Points on a hilly landscape, in no order, each with its height.
From any point a ball rolls to the lowest of the 2 points nearest to it. It stops when none of these is lower. Distance is the straight distance between rows; heights are no part of it.
mumif (h 45.2): [-13.4 -34.2 -11.8  23.8   4.0 -15.4 -23.4  -8.7  21.1   9.0 -10.1   5.7
  -3.3  -3.8 -16.2   2.1   0.0 -16.2  10.3  -9.2  10.8]
Siral (h 56.5): [  6.8  -7.0  -4.7  24.2 -17.1  23.2  16.8  30.3  19.5 -45.3 -20.9 -36.6
  13.6 -29.9   8.4  -2.9   3.4  10.7   6.3  14.3  -2.2]
katuz (h 57.2): [  1.7 -23.9  -4.0   9.7   9.5  -9.6  18.2 -10.4  -1.9 -17.0 -41.2 -34.6
  13.9 -23.5   8.3 -18.5  -0.6   6.1  -0.4  -5.6 -12.7]
sir (h 26.3): [  9.1  -6.2  11.8 -20.8  -5.3   2.5  10.8 -13.9 -20.0  30.5  22.4  41.6
  13.8  -3.0   4.7   6.7 -23.6  -1.7 -27.9 -24.8  -3.6]
nuze (h 54.9): [ 25.0   8.2 -34.0 -15.0 -19.8 -47.1   4.4   3.9 -25.3   2.5  38.7 -12.5
 -37.6 -17.8  -6.9 -29.1 -45.2  38.9 -26.8 -20.7  30.7]
katin (h 10.2): [ -7.4  15.5  13.1  16.4 -24.2  -7.2 -37.8  24.5   4.5 -29.2  26.2  10.1
 -23.7  31.1  -3.2  16.5  20.3  24.0  19.9   2.2   5.8]
Botul (h 61.1): [  7.9 -23.4  -8.7  15.7 -23.3 -30.8  -9.4  43.3  -6.1 -11.2 -10.8  32.5
  -0.9 -11.2  -8.2  20.2   1.2  22.5   4.7  19.1 -18.7]
muv (h 38.2): [  3.0  12.1  17.0  -6.1  15.2 -24.1  22.6  40.6  15.1 -13.8   6.3  39.4
  -2.3  -9.0  19.7  16.7  10.0  -2.1  22.6   9.5 -33.0]
giv (h 79.0): [ 19.4 -19.7   1.9   1.3  -1.9 -15.1  -9.9  -2.8  14.4  14.5  11.1  20.9
  -2.7  -9.0 -44.9   6.6  -9.5 -17.9 -30.3  -0.8  40.3]
deg (h 54.6): [-13.0 -31.7 -21.6   2.5   5.1   1.3 -12.9 -48.2 -21.6  27.7   6.7  -0.6
   5.0   7.4   6.0  -8.6   1.1  14.5 -14.9 -34.5 -15.5]
los (h 45.1): [-27.2 -20.1 -10.0  19.5 -10.8   8.9  -5.0  -2.0 -12.9  13.3  21.1  41.0
   8.6   4.3  25.4  14.1   9.6  -1.0   3.7 -26.3 -24.5]
vapit (h 42.5): [ 11.5  -9.3 -10.3   6.7 -12.5  18.1  11.7   7.1  -9.4  -7.8  -6.2   5.8
  18.7 -11.6  -3.9  -4.6   8.6   5.3 -22.7 -11.7 -10.0]
tafin (h 48.4): [ 20.9 -30.3 -40.0  16.0  -7.1  21.0  23.3  -2.5  -6.8 -19.3 -13.1 -24.0
  20.6 -27.8  -4.7 -17.8  -7.9  25.0 -26.4 -10.9 -13.7]
rubil (h 66.5): [ 14.2  -6.6 -16.8 -18.7 -10.8 -22.5 -13.2 -42.7 -34.1  42.2  10.7  -1.8
 -11.8  13.2  -9.7 -20.7 -27.9  14.0 -30.6 -15.9  23.9]
fisiz (h 50.2): [-16.7  12.8  45.3 -31.7  40.5   4.3   3.8  13.3  18.0  20.9 -28.8  13.9
  25.5  33.6 -10.4  46.1   0.6 -39.1  26.9  48.5 -11.7]
luza (h 67.4): [-12.7  -4.8   7.4   3.0  -1.2  51.7 -23.8 -28.8  13.9   5.9 -24.7 -33.5
  28.8  10.6  -3.0   6.7  21.5 -26.1   9.0  -1.0   6.6]
guvun (h 54.7): [ -0.2  -5.3   2.3  17.2   3.0 -62.3  11.5  17.0   9.0  10.3 -10.1  39.3
  -7.2  -8.6  -0.9   7.2 -16.3   0.3  17.1  29.5  25.4]
nika (h 62.4): [ 21.7  15.0 -26.6 -23.7 -14.7 -38.1 -16.8 -10.0 -32.0  42.2  14.5  31.5
 -24.3   3.7  -1.5 -12.2 -31.8  18.5 -24.7   0.5  32.8]
navu (h 58.6): [  9.6   9.6 -32.1  -9.0 -15.3 -48.9 -17.8  11.0 -18.4  23.2  34.2  23.0
 -40.0 -13.6   0.8 -13.4 -36.3  16.1 -20.7 -16.6  17.0]
Gema (h 27.6): [ -1.8 -15.0   0.4   7.5 -37.8 -13.3 -32.3  -3.3 -23.5  13.0  16.5  33.3
 -16.7  14.0  14.4   3.0 -22.8  26.5 -12.0 -21.4  10.7]
beler (h 51.2): [ 23.3  10.2 -23.2  -6.0  -3.7 -10.9  11.2  -8.0 -14.4  -7.9  32.6 -16.7
 -22.4  -9.6 -18.7 -30.7 -18.5  19.4 -32.7 -13.9  22.9]
Dop (h 61.8): [  4.6 -17.8   8.6  -3.1  21.4   7.5  25.1 -22.7  -1.5   9.7 -23.7 -10.4
  33.4 -18.0  11.1 -19.9  -1.5 -12.1 -11.4 -17.3 -25.0]
Kisi (h 28.2): [ 33.0   3.6  -8.2  15.8  -2.6  -3.8  14.7  44.1  32.7 -36.8 -20.0 -26.4
  13.4 -33.1 -24.9  10.4   1.5   0.3  -5.4  45.3  22.9]
tev (h 76.9): [ -0.8 -29.0  -5.1   7.7   0.2 -19.0  -9.8 -27.3  16.6  31.6  16.2  33.2
  -4.9  -2.8 -18.8   4.5 -25.2 -31.1 -13.2  -7.6  48.1]
mup (h 42.7): [ 12.7  10.0  28.4  -1.1  30.4 -32.3  -4.0  38.9  36.7  -3.0  11.2  33.1
   1.5   9.0  -0.7  17.9   7.9 -27.0  19.6  10.3  -8.1]
Nadi (h 26.8): [ 18.4  -1.9 -18.7   1.4  -0.1 -18.4  50.9  23.5 -20.1   3.6   4.3  24.0
   8.7 -28.6  12.5  -8.9 -13.0  24.9 -17.0   3.4 -15.9]
Pumat (h 18.9): [-18.2  -4.7  11.2  20.7 -37.4  -0.6 -39.1   1.9 -13.3  -7.3  27.0  28.6
 -25.2  26.7   7.4  15.3   0.8  18.3  15.9 -14.4  12.3]
gab (h 66.3): [-25.3  18.7  16.2 -20.2 -10.1   9.8  13.5 -31.2 -38.8   7.4 -16.0  -7.3
 -10.4  27.1  29.0 -11.5  -0.4  19.6  20.1  14.6 -14.9]
seni (h 49.9): [-20.0 -26.2 -26.0   6.8  -5.2   1.0  -7.5 -29.4 -19.5  42.7  16.0  39.1
   6.5   8.4  12.3  14.2  -8.0   4.4 -12.7 -28.3 -20.0]
Lib (h 43.3): [-13.1  20.9   5.4  -3.0  14.1  32.4  16.2 -10.5  30.1  10.7 -22.0 -22.4
  25.4 -11.5   7.4  -3.8   4.3 -43.6   9.5  35.9  36.6]
nizo (h 82.5): [ 22.0  -6.8  13.4   3.3 -22.4  -1.6   0.6  17.0  -8.7  11.9 -29.7  23.0
  15.7   4.3 -21.2  21.6  11.1   3.3   1.5  58.6  17.8]
nura (h 64.2): [-10.6   2.9  18.3  15.6 -19.0  64.1  -7.9  13.2  16.7 -18.7 -38.4 -23.9
  34.4   1.4  20.2   7.5  17.7 -13.3  28.9  17.1   1.5]
gug (h 74.8): [-20.5  -8.2   9.1  -7.6  20.1  -8.9   6.1 -21.5  31.0  29.2  17.4  27.2
   6.1   4.9 -15.3  13.6  -8.1 -49.0  -4.4  -4.9  36.7]
tifig (h 46.4): [-12.3   9.7  39.0 -10.8  24.6  -3.8 -16.9  15.6  43.2   2.6 -26.2   9.1
  13.2  27.6 -10.8  24.6   7.7 -45.3  32.5  26.1   2.5]
Kon (h 22.8): [ -6.5  -3.8 -24.5  10.7   8.5 -10.1   2.5  18.2  26.4 -43.8  27.0 -32.2
 -21.7 -25.2   1.0 -10.2   4.2   7.3  -3.2 -36.1 -11.7]
tanuf (h 25.1): [ -6.2  22.1 -20.4   5.9  21.8 -25.0  27.9  22.3  15.5 -11.5  -2.9   0.4
 -12.8 -24.2   2.0  -7.7   5.1 -11.2  19.6  31.1   1.5]
mol (h 72.8): [-21.3  45.4  29.5 -28.4  12.1  17.4  -7.9  11.9  -0.1   5.2 -34.3 -23.9
  -6.6  22.4   3.7  15.0  31.0 -20.3  42.0  53.3  -8.2]
vupa (h 62.3): [ -9.9  11.2 -24.6  16.2 -22.5  46.8 -16.8  11.7  10.0 -34.6 -26.7 -68.6
  -5.8 -10.6  -6.5 -11.2  28.8   5.9  17.6  13.0  11.6]
Muki (h 18.8): [-11.5  22.2  -8.7   7.6 -18.7   8.0 -25.5  24.6  13.7 -37.3  15.8 -27.9
 -29.4   7.6 -13.0   8.1  29.0   9.0  20.8   8.5  10.6]
bado (h 59.8): [-23.2 -11.1   8.2 -14.4  -3.4 -13.0   3.7 -56.4 -35.0  49.9 -10.4  21.1
   0.1  28.7  22.9   3.1 -40.3  13.7  -9.7   6.7  14.8]
serev (h 69.4): [ -8.8  14.4  30.9 -19.5  -3.9  33.9  15.7 -33.4 -27.1  12.5  -1.7  -0.2
  18.7  19.5   2.5  -3.0  -7.7   4.5 -20.4   0.0  10.9]
davof (h 71.1): [-27.3  -5.9  -7.9 -30.1  32.8  10.5  11.9 -59.3   7.4  46.9  37.5  12.5
   7.3   9.6   7.7   7.1 -16.8 -26.7 -23.6 -31.3  -3.5]
vizeg (h 34.0): [ 11.6  23.5  14.1  18.1   0.4  15.1   5.0  31.5  35.6 -21.6 -16.6 -18.7
   7.5 -19.6  -4.9   4.5   9.8 -15.4  16.3  50.4  28.9]
gugo (h 16.3): [ 34.0  10.0 -19.1   0.6  -3.6 -27.7  12.1  49.1  10.8 -18.5  15.7  15.8
 -10.8 -29.9 -27.5   9.3 -13.0  11.2 -15.1  26.3  11.1]
zudu (h 17.8): [  1.5   4.5  33.1   4.9 -11.2  11.5 -37.1  32.7  15.2 -15.5  19.9  32.6
  -4.0  55.3  -5.5  29.5  21.6   1.4  24.1   8.7   3.1]
nizep (h 70.5): [  2.2  34.3  12.3 -21.6   4.7  21.4 -15.7  13.5  -2.7  -6.4 -34.7 -32.0
  -9.0   7.1 -16.4  12.6  35.2  -7.5  17.1  31.2 -15.1]
vezi (h 80.8): [ 22.2 -10.3   5.3   6.0  -4.3 -11.6   2.3  13.8   9.7   2.3  -8.3  18.6
   3.4 -11.3 -32.8  16.4   4.1 -13.5  -9.7  31.6  21.9]
vumin (h 40.3): [-24.8 -17.9  -3.6  28.7  -4.8  24.0  -8.3  -0.6  20.6   2.4  19.0  25.8
   9.6  10.5   9.1   9.1  16.2 -21.8  14.6 -26.0  -4.8]
zer (h 24.2): [  6.3  32.7  33.7  -6.6 -12.0  22.7 -13.5  28.2   5.2  -3.5   2.1  19.5
  -2.0  29.4  -5.5  33.7  30.3  -1.5  22.0  35.6   0.7]
Kovo (h 69.0): [-17.5  33.7  14.8 -22.2 -11.3  -3.3   9.1   3.5 -31.6   6.3 -14.2  14.7
  -9.2  17.9  13.9  10.3  10.1  23.6  27.4  37.3 -12.0]
Gub (h 53.4): [ 40.0 -20.5   1.3  -9.2   8.7   5.0  12.2 -31.9  -8.4  -3.3 -15.9 -35.7
  16.6 -15.4 -27.3 -30.5  -6.7   3.6 -35.3 -13.2  10.3]
Kos (h 73.1): [-24.1  -7.7  10.2   0.1  25.1   7.4  11.3 -40.2  24.6  32.0  27.5  17.0
   2.9   2.8  11.0   6.1  -3.3 -38.3  -3.1 -21.1  10.7]
rubi (h 24.5): [ 34.8  -2.4 -33.0  -7.4   2.8  -5.3  26.3  32.7   8.5 -12.5  15.1  -0.9
   1.5 -27.8 -24.6  -7.0  -0.5  -0.7 -34.4   0.5  -4.1]
mevot (h 50.9): [ -5.9   1.9  13.7   0.7  10.9 -54.5 -15.1   3.9  21.1  14.5   5.5  26.8
 -18.0   9.5 -16.8  10.0 -13.5 -18.3  15.4  33.7  36.4]
Pabo (h 26.7): [ -0.7   8.9  13.4  -9.0   6.0 -10.0   8.3 -13.1  -9.6 -13.5   8.5 -14.6
  -6.8  -7.5   7.4 -15.3   1.3   9.1  -9.8 -47.1 -39.3]
Nabu (h 60.3): [ -9.0 -12.2  15.6 -16.7  -6.3 -31.3 -36.3  -0.5 -26.8  14.5 -20.4  30.1
 -17.0  21.6  -2.1  20.4  -2.1  11.3  11.9  -9.9 -27.6]
puv (h 16.2): [  2.2  -6.4 -13.0 -15.4   9.6 -10.1  25.6   2.4 -29.7  18.3  12.5  39.3
   4.6  -4.4  17.5  -6.7 -15.9   8.5 -21.8 -18.7 -25.3]
nuvub (h 55.8): [-12.2  27.4  -5.8 -17.7   5.9 -43.0  -3.3  21.8 -27.4  16.4   6.1  38.0
 -29.0   6.0  12.4  12.2  -6.1  21.6  20.1  10.1 -29.8]
Subel (h 53.2): [ 24.3 -18.3   6.9 -12.7   0.6  -8.3  16.8 -27.4 -38.5  13.9  10.5  -4.9
  11.7  -8.2   9.7 -30.7 -29.7  26.3 -26.1 -39.5 -19.2]
mubo (h 29.7): [ -7.6  41.3  33.9  -9.4 -12.4   9.4  -9.4   4.0   8.0  -3.3  26.6  15.5
 -15.1  32.7  -5.7  14.3  12.7  -5.3  13.3  18.2  29.7]
lum (h 64.4): [  4.3 -17.6 -20.8  -0.5   8.9  15.6  31.1 -67.7 -20.2  42.5  23.9  -3.9
  16.9  12.3  30.9 -24.4 -21.3   5.6 -25.3 -20.1  21.8]
peku (h 47.6): [ 20.8  -7.3   6.4   7.9 -18.3   2.5   7.7  19.9   3.7 -34.1  10.0 -11.0
  -0.3 -25.1  -6.4  -6.5  -4.2  23.0 -15.3 -18.9 -20.7]
mip (h 57.9): [ 14.1 -26.2  -3.0   9.4  -0.7 -11.4  -2.8 -49.9 -20.4   1.8  17.4 -31.8
  -7.4  -5.1   8.0 -27.7 -22.8  26.1 -27.9 -46.1   4.0]
rav (h 58.2): [ -2.0 -14.0  -4.5  16.5  -5.7 -40.8 -14.0  29.5   6.3  11.6 -15.2  45.2
  -4.3   5.1  -5.9  21.5   2.2  -1.7  20.2  26.5  -7.0]
zesu (h 71.0): [-27.6  50.3  21.6 -31.1   5.9   5.5   8.3   0.4  -8.6  12.7  -8.5   1.9
 -15.7  26.1  13.2  14.9  19.3  -2.6  35.4  53.7  -2.7]
veko (h 46.7): [-33.9  12.9 -15.9 -13.2  14.9  -2.3   9.9 -17.5 -17.0  20.4  17.0  24.1
 -17.7  13.9  11.9   3.0   6.5   1.2  12.1  -1.1 -12.6]
guz (h 46.8): [-14.4   8.2  10.9   2.3  28.7 -36.3 -20.6  16.4  33.3   5.6  15.7  27.3
 -19.0  21.8 -19.2  21.6   3.9 -35.7  12.4   7.2  14.0]
kabe (h 68.4): [  3.3  -8.1   6.9 -29.0  34.9   5.9  16.8 -64.2 -11.8  40.1  17.4  -5.8
  17.6  -0.9  10.8 -11.6  -9.3 -18.8 -34.5 -44.3 -20.1]
vupul (h 41.9): [ 17.7 -14.9 -21.9   0.4 -22.6 -24.2 -23.3  -7.8 -21.5 -18.7   2.1 -31.5
 -31.2  -9.2 -19.2  -9.3 -20.3  35.9 -18.5 -21.7   0.9]
feg (h 56.3): [  8.0 -23.7  21.8   4.6 -21.7 -37.8 -56.8  12.4  -1.4   1.7  -3.0  22.1
 -20.3  25.4  -9.7  16.1 -12.5  12.7   3.2 -27.2 -13.0]
dila (h 66.4): [ -3.6 -11.6  28.9   6.7 -12.6  48.1  -2.6  -5.8  17.3   0.2 -22.0  -4.7
  39.0   9.0   5.7   7.2   9.8 -22.6   4.8  10.6   6.1]
sonul (h 25.2): [ -6.6   2.6  42.2  -1.0 -14.9  32.9 -25.4  -1.5  -5.0 -19.3 -15.1 -15.7
   7.5  19.5   4.1   6.3  21.5   2.4  12.9 -10.1 -20.1]
tizo (h 62.2): [  8.9 -35.6 -38.5   5.6  18.2  19.1  23.4 -53.6 -11.9  41.3  31.8   8.9
  18.8  -3.7  20.7 -15.4  -8.1  -3.3 -31.9 -42.8   3.3]
zopak (h 46.9): [ 18.3   5.0 -31.6  -6.3  -3.3 -15.9   1.6  -1.1 -15.2 -28.2   9.7 -56.4
 -25.1 -16.1 -27.0 -27.0 -11.1  29.2 -19.3 -22.9   7.6]
Rer (h 26.9): [-13.4  31.8   7.6  -1.9 -23.0  31.6 -14.7  -1.8 -13.0 -40.4   5.5 -42.5
 -23.1   7.5  -6.0 -17.4  24.1  23.8  13.8   2.0   1.2]
ralog (h 41.4): [-19.1  15.9  -3.0  -3.8  14.6 -22.0   1.6   5.1   6.9   9.5  37.1  34.7
 -27.1   3.5   5.1  -0.6   3.2 -12.0   4.9 -26.7  -5.6]
muma (h 64.1): [ -9.1   1.4 -10.7 -15.5  -4.8 -16.1 -27.5   4.3 -27.5   6.1 -18.1   9.7
 -17.2  10.4 -24.1   6.9  15.4  17.2   4.2   6.6 -26.4]
vazot (h 59.7): [ 16.3  30.0  12.1 -34.0  10.4 -28.5  14.2  15.1 -21.9   7.7  -6.6  17.6
 -15.9  -1.9   3.8   2.5   5.1  13.9   1.2  14.8 -37.1]
zod (h 31.9): [ -6.6  -4.6 -24.6  10.6   5.5 -31.6  11.0  30.2  17.9 -15.6  11.0   9.8
 -18.4 -18.8  -6.3   5.3   7.2   1.2   9.3  -1.7  -9.6]
fuvum (h 56.0): [-29.7  -9.7  37.2 -13.7  15.0 -14.9  11.6 -48.1  -8.8  34.3 -10.4  12.0
   7.0  18.4  10.5   9.7 -28.9  -6.4  -2.4   9.9  -0.7]
Tada (h 38.5): [-18.3 -11.3   6.8  10.6  -6.0  -9.2  -3.7 -16.6  -6.1   5.6 -18.0  11.6
   1.1   1.7   4.8   0.9   8.1  -5.8   4.5  12.0   4.5]
Dor (h 33.1): [ 10.2  10.7   7.5  -1.1  -6.5 -34.7  37.0  42.6  -5.2 -10.8  -3.0  29.2
  -1.1 -24.2  15.5  -1.1 -13.1  19.6   1.3  21.1 -22.4]
fot (h 47.3): [-20.8  11.4  23.0 -11.8  16.6  16.6  13.0 -26.0  17.5  24.4 -17.7   0.9
  13.3  11.8   3.7  12.3  -6.0 -31.8   9.6  34.9  29.6]
vetat (h 42.6): [-10.9   8.2  26.7  14.8  29.2  20.8 -35.6  27.4  61.0  -5.2 -18.7 -16.6
  18.6  20.5  -8.5  20.7  19.6 -53.4  33.4  35.4  22.4]
lonak (h 39.0): [ -2.0   9.8  18.9  15.4  13.6  40.4 -16.0  13.5  43.2 -11.6 -23.6 -27.6
  22.2  -9.6  -9.5   9.2  15.0 -48.7  22.6  35.2  36.1]
pum (h 62.8): [  5.7 -12.4   2.4  -2.1  -6.2 -17.6 -21.4 -50.7 -17.1  14.2  -8.9 -10.3
  -9.7   9.1 -24.9 -20.5 -18.4  16.9 -21.1  -6.8  25.3]
buv (h 63.4): [-30.7   4.5  -4.2 -14.0  -4.0 -11.8  10.0 -39.9 -45.0  28.9  -9.9   1.0
 -14.4  27.6  22.9 -18.4 -20.7  24.4   8.8  18.2   3.4]
zez (h 35.4): [-12.2 -17.0 -12.3  31.9 -11.1  27.1   2.7  -3.1  17.2  -9.3  24.2   2.8
   7.1 -10.6   4.0  -5.7  10.3 -12.1  -0.9 -17.9  22.3]
kab (h 15.6): [  0.2  12.2 -24.4   7.0  25.8  12.6  25.1  14.0  38.7 -40.7  20.1 -54.9
 -12.5 -38.1   9.0 -21.6  -3.9 -12.6  -0.9 -29.6  -0.1]
Rese (h 22.3): [ 36.5  -6.3 -16.2  21.0 -11.1 -31.6   9.7  50.7  38.8 -31.1  10.9   0.3
  -9.1 -36.0 -32.2  19.9  -8.8   7.4  -5.8  38.0  31.8]
misu (h 40.8): [ 15.3  26.2   7.5 -17.5  -1.4  -3.3  22.8  -8.2 -27.8  -9.3  -8.9 -21.6
   1.4  -0.2  -3.5 -30.7  -3.9  22.0 -12.0  13.2  -7.2]
rudem (h 54.0): [ -7.4  -6.1   2.5  18.0  -4.5  13.0 -13.9  49.2  13.7 -37.4  -9.3  -7.1
   4.1   3.5   0.6  15.7  25.4   7.8  30.0   2.2 -22.5]
nekam (h 47.8): [ 19.1 -12.7 -21.1 -13.8   5.1  15.7  12.0 -18.7 -15.5  15.3   0.4  -6.2
  17.7 -10.8 -18.7 -13.7   9.8   4.4 -36.5 -18.3  -5.5]
Bur (h 6.2): [ 23.4  13.7 -31.6   2.7  28.7  15.3  48.2   6.6  16.8 -28.9  14.4 -50.2
  12.9 -43.9   1.0 -33.8 -12.7  -2.2 -23.0 -24.4   2.2]
nozuv (h 33.7): [ 15.5  23.8  -0.5  -8.1 -14.5  32.1   6.2  -8.7 -21.2 -29.9  -5.5 -46.2
  -7.4   8.4   6.0 -32.6   8.9  22.6  -2.6   7.7   0.0]
kidil (h 58.7): [ 13.5 -35.4 -50.4  -1.6   5.8   2.5   1.2 -46.8 -35.9  31.3  19.1  -7.8
   8.8  -2.6  13.1 -24.4  -0.4  22.3 -30.2 -49.7 -26.2]
nem (h 51.0): [  5.1  -2.5  14.0  11.3 -14.3  -7.9  -8.8  38.0  11.0 -40.9  12.0  -2.9
  -4.6  -5.1  -0.1  12.8  12.2  21.0   7.4 -22.1 -22.6]
devu (h 16.6): [ 27.2   5.1 -39.7   4.6  21.6  -3.8  46.9  26.9   5.9 -22.7   2.8 -18.4
   7.4 -40.3   4.4 -22.5  -4.3  10.6 -25.4  -3.9 -13.4]
Bido (h 52.8): [ 11.4 -30.4  -9.3  20.1 -15.7  16.6  20.2  14.3  -0.1 -32.3 -31.9 -32.9
  27.3 -35.3   2.9 -27.9  -7.6  15.8  -7.0   0.6 -11.8]
toso (h 31.2): [-23.0  -8.3  29.2   7.2  -4.3   5.8  -5.1   7.6   2.4   1.9 -22.0  28.2
  10.8  24.1   5.9  24.8   7.8  -4.3  20.8  19.0 -10.3]
Dize (h 23.8): [-14.6 -24.8  31.0  16.7 -17.0   3.8 -35.0  25.5   3.3  -3.9  -3.1  40.0
  -1.1  45.5   1.5  26.9  10.2  -2.6  23.9  -7.2  -5.2]
vap (h 61.6): [ 10.8  30.8  17.4   6.8 -10.7  62.3  -3.7  43.3  23.9 -23.3 -29.5 -36.2
  28.3 -19.1  34.7   2.3  11.5 -21.2  30.7  24.7  -1.2]
foz (h 71.8): [-14.5  16.5  25.4 -15.0   5.1  34.1   2.8 -24.8  -6.9  11.3  -0.3  10.2
  11.0  25.0   7.0  15.4   3.6 -24.2  -5.3 -10.0  -9.3]
fibo (h 47.7): [ 16.0   0.6   3.5 -17.9  16.6  -5.0  38.3 -21.1 -39.3  17.6 -12.8  -0.3
  13.1   1.9  16.6 -30.8 -29.1  27.2 -15.8  -0.8 -11.6]
pifiz (h 35.6): [ 14.2 -18.7 -25.6  -0.1 -26.7 -23.6 -28.1  -7.3 -31.2   9.2   5.4   6.8
 -26.5  -0.6  -6.7  -1.2 -13.0  31.4 -18.7 -21.4  -3.5]
Vokiz (h 25.0): [ -7.1  -0.8 -34.5  25.0   9.2  32.1   5.2  32.9  39.2 -18.5   4.2 -24.3
   9.7 -24.4 -10.5  -1.6  22.9 -29.3   6.7  14.0  18.7]
guri (h 31.0): [-11.4  -6.9 -12.6   5.3   7.4  -5.5   6.5 -19.5  -6.0 -25.7  11.9 -38.7
 -18.8 -11.6  14.3 -23.1   2.1  16.9  -0.4 -43.7 -19.5]
Nifa (h 51.6): [-17.7   0.1  57.7  -9.6  13.5 -20.3   2.4 -22.0  11.0  19.5 -13.9  19.1
  13.7  25.4  -3.2  21.6 -22.7 -32.3   7.1  27.0  18.9]
fiv (h 34.2): [ -6.4 -12.1  32.5 -21.1 -12.3  -5.5 -23.0 -25.2 -16.3  42.0  18.4  39.9
   3.7  20.7  10.2  19.5 -25.4  -1.6 -19.3 -35.3  -5.2]
sabe (h 37.1): [ -2.0   0.7 -18.8   9.2  11.0 -30.3   7.3  20.7  16.9  -8.1  44.2  25.0
 -25.4 -20.0   1.9   1.5 -14.0  -1.0  -1.3 -35.5  -2.6]
fafa (h 58.5): [ 21.1 -20.4  10.5 -10.7   6.3  -7.1  -5.3 -67.0 -18.9  11.0 -13.9 -30.4
  11.7  -0.7  -7.2 -26.5 -15.0  14.6 -26.2 -31.2   7.7]
Bub (h 59.1): [ 13.2  12.7  14.3  26.9 -14.1  53.9 -30.8  57.9  41.5 -35.1 -35.2 -35.9
  28.7  -4.6  17.0  21.4  29.4 -26.0  42.0  38.6   5.3]
kaza (h 59.3): [  5.3  24.1 -15.1  17.6 -19.6  34.0   8.7  33.6  12.5 -41.4 -21.6 -60.9
   5.0 -26.7  18.3 -11.1  12.8  21.2  21.7  33.4  -2.2]
Mezat (h 56.6): [  1.3   2.0  10.5  20.0 -12.2  32.1 -26.6  53.2  22.3 -32.5 -19.8  -6.4
  15.3  17.7   6.7  18.8  38.4  -8.6  36.6  27.2  -1.1]
nagas (h 65.4): [  7.2 -16.6  11.4  -9.2  33.7  13.5  23.2 -60.3   3.9  13.3  -0.3 -28.2
  25.8 -11.7  20.3 -17.2  -2.8 -14.4 -22.9 -39.2 -19.1]
zut (h 64.3): [ 18.5 -29.9 -17.1  19.4 -14.7 -14.5 -25.0  43.2   4.1  -4.5   0.6  43.0
   8.7   2.4 -20.1  22.5   9.3   0.2  -6.7 -20.0 -25.4]
volov (h 65.2): [ -7.6  -1.5 -22.2   7.7  -8.9  54.0 -20.5 -15.6   2.6  -6.4 -36.3 -43.6
  17.1  -8.4  -3.6 -10.0  27.7 -10.8   6.5   8.9   7.7]
vop (h 51.5): [-17.9  23.2 -31.5 -15.5  21.3 -33.1  23.3   1.2 -24.5  27.7   3.5  17.2
 -21.7   4.2  17.4  -7.0  -6.4   3.9  24.3  10.9 -23.9]
Kek (h 17.4): [-10.7  16.4 -36.4  17.1  26.5   8.7  32.1  20.8  28.6  -7.7  -3.1 -12.5
   2.4 -31.8   1.3 -12.4  -0.2 -26.6  18.3  21.8  18.2]
bivez (h 30.2): [  1.3  -1.7 -40.9  26.4  -1.5  32.4  12.4  21.8  22.0 -27.4  28.6 -12.1
   0.3 -22.6  -2.1  -8.0  12.8 -10.6  -2.1  -5.4   4.2]
fod (h 66.9): [  0.2   0.2  14.4  -5.6   7.8  26.6  36.7 -51.4 -23.7  19.3  13.3  -2.0
  25.1  18.1  25.8 -17.3 -17.3   5.5 -26.0 -20.3   0.4]
Gedov (h 67.3): [ 12.9  12.8 -18.1 -17.8  -4.4   4.9 -16.0  12.7 -21.0  -3.8 -17.6 -16.5
 -15.0   3.5 -26.6   2.9  33.5   9.2  -3.0  15.6 -11.6]
fuben (h 51.3): [-15.8 -20.3   8.6   7.5 -11.8 -30.0 -44.7 -22.5  -4.2   3.7  -3.6   4.5
 -21.8  12.9 -16.6   2.2  -3.0  -6.1   3.0 -26.3   7.4]
Pip (h 14.1): [-14.8  11.4  22.9  -8.7  -1.7  12.5 -15.7  -0.9  -2.9 -24.2   0.4 -11.5
  -7.2  11.8  10.2  -0.3  23.7   8.4  10.5 -40.6 -43.6]

Call two points neighbours if one is among the 2 nearest of the other. Go from one point of each pair to the other, from neighbour to neighbour, staying as low as possible. Name the highest point that can't be avoided.
Bur, vapit => dila
Bur, Pip => guri
katin, vapit => fafa
gugo, Bur => rubi

Where does a ball stop that starts at each point below?
luza => vapit
zut => puv
nuvub => Kek
Botul => puv
pum => katin
